Points on a hilly landscape, in no order, each with its height.
From any point a ball rolls to the lowest of the 6 points nearest to it. It stops when none of these is lower. Distance is the straight distance between rows; heights are no part of it.
J801 h=11.4: 122 158  85 149 115  89 109 144 100 110 162 100
J561 h=17.0: 232  78 144 132  96 141  84 106  83  84 105  95
J54 h=40.4:  88  86  92  70  89 165  79 138 137 196 123 170
J680 h=82.4:  97  73 124  72 103 179 165 103 225 193  88 198
J907 h=13.0: 207 133 117 143  99  94  97 121  87  97  99  71
J415 h=16.5: 230 101 122 154 112 143 131  95  52  72  90  66
J660 h=24.5: 144 104 103  91  79 100  46 140 113 161 125 139
J20 h=9.9: 109 119 233 106 186 138 146 101 189 163 127 151
J29 h=16.9: 233  81 143 148 101 154 102  89  67  69 102  84
J485 h=14.0: 187 102 125 103  82  98  53 131 106 120 106 115
J638 h=30.2: 112 139 233 136 218 135 143  97 175 158 125 134
J252 h=24.1: 188 165  92 156 112  98 167 138  72  82  62  63
J397 h=17.4: 170 122 112 101  80  97  58 138 103 131 127 109
J591 h=64.5: 148 200  91 165  91  90 208 162  72  57  51 112
J103 h=13.9:  88  89 142  86 119 182 134 127 183 178 146 175
J628 h=57.9:  85  68  92  72 103 193 132 124 190 200 104 177
J43 h=11.3: 206 118 127 125  90  90  72 130  96 107 119  85
J830 h=23.0:  78 136 138 164 178 151 135 133 129 111 178 144
J511 h=23.5:  99 103  96  97  99 146  83 150 130 175 159 158
J357 h=9.5: 204 139 108 159 110 103 147 115  72  86  69  48
J428 h=19.7: 159 143  95 129  98  78  93 141  99 124 138  98
J603 h=6.0: 102 113 221  99 161 151 149  96 204 170 143 164
J334 h=15.7: 107 132 243 111 190 100 136  83 184 191 118 144
J573 h=19.6:  92 141 107 141 144 127 110 145 118 117 191 133
J115 h=16.6: 211 129 112 163 113 129 155 116  53  87  67  43
J642 h=9.7:  96 100 172 108 154 173 146 132 176 164 159 166
J186 h=19.4: 138 173  81 156 117  71 130 141  90  92 141  92
J123 h=15.3: 191 143  99 152 107  88 116 124  91  88 103  65
J152 h=34.2:  83 147 197 173 213 162 147 108 142 126 147 140
J875 h=7.7: 100  87 173  83 133 178 148 128 202 175 136 183
J934 h=11.2: 102  94 197  80 141 159 163 108 210 176 126 189
J951 h=18.4:  93 134 124 142 156 148 123 140 129 131 197 136
J149 h=22.8: 100  84 173  74 129 159 170 108 221 181 110 194
J984 h=32.3: 116 101  86  78  89 136  56 149 124 177 139 152
J482 h=15.0: 187 145 100 132  93  85  93 132  97 114 126  80
J106 h=25.7:  93  86 139  85 117 178 151 119 203 185 126 191
J23 h=19.5: 173 152  92 157 116  78 133 135  95  92 107  65
J92 h=22.1:  84 156 113 167 160 132 135 138 118 109 181 134
J530 h=23.6:  69 181  99 171 155 110 150 137  87  81 149 139
J222 h=25.6: 154 175  79 160 106  80 148 137  92  77 104  87
J323 h=7.5:  84  67 119  72 112 190 137 125 197 196 113 181
J331 h=16.1:  81 122 114 120 139 150 112 144 139 143 194 144
J299 h=43.1: 169 176  90 165 104 105 198 153  62  71  47  89
J53 h=27.2:  94 185  88 182 131  92 161 149  87  63 127 130
J509 h=23.7:  91 135 197 143 203 153 142 116 157 150 155 136
J852 h=31.9: 113 185  82 165 130  73 164 146  81  59 107 117
J523 h=30.7: 133 188  82 169 120  77 153 150  91  62 101 108
J8 h=24.0:  74 161 130 172 186 136 138 136 111  94 165 145
J495 h=47.6:  97  68  96  78  91 184 110 136 171 192 117 181
J958 h=9.1: 108 117 235  95 162 106 150  82 202 189 118 164
J193 h=37.9: 163 183  82 158 113  81 177 143  82  68  71  79
J675 h=20.7: 112 123 104 103 103 141  88 150 126 155 180 142
J769 h=26.3:  72 145 155 170 202 156 152 122 125 109 154 137
J132 h=15.1:  86 124 176 136 184 168 136 124 158 139 171 150
J494 h=12.2:  94  91 136  98 125 180 137 140 168 169 173 163
J855 h=24.6: 141 132 103 117  98 101  75 137 111 134 159 114
J125 h=18.1: 104 166  86 162 136  96 128 143 109  98 172 122

For each start below, name the point where the ball stops.
J675 | J323
J132 | J603
J23 | J357
J523 | J801
J509 | J603
J660 | J43
J511 | J323
J53 | J801
J591 | J357
J530 | J801

Call two points neighbours if one is among the 6 nearest of the other. Go from one point of each pair to the other, from neighbour to neighbour, staying as low as possible. Name the highest point that can't be avoided.
J875 and J801 | J573
J357 and J43 | J907
J603 and J323 | J875
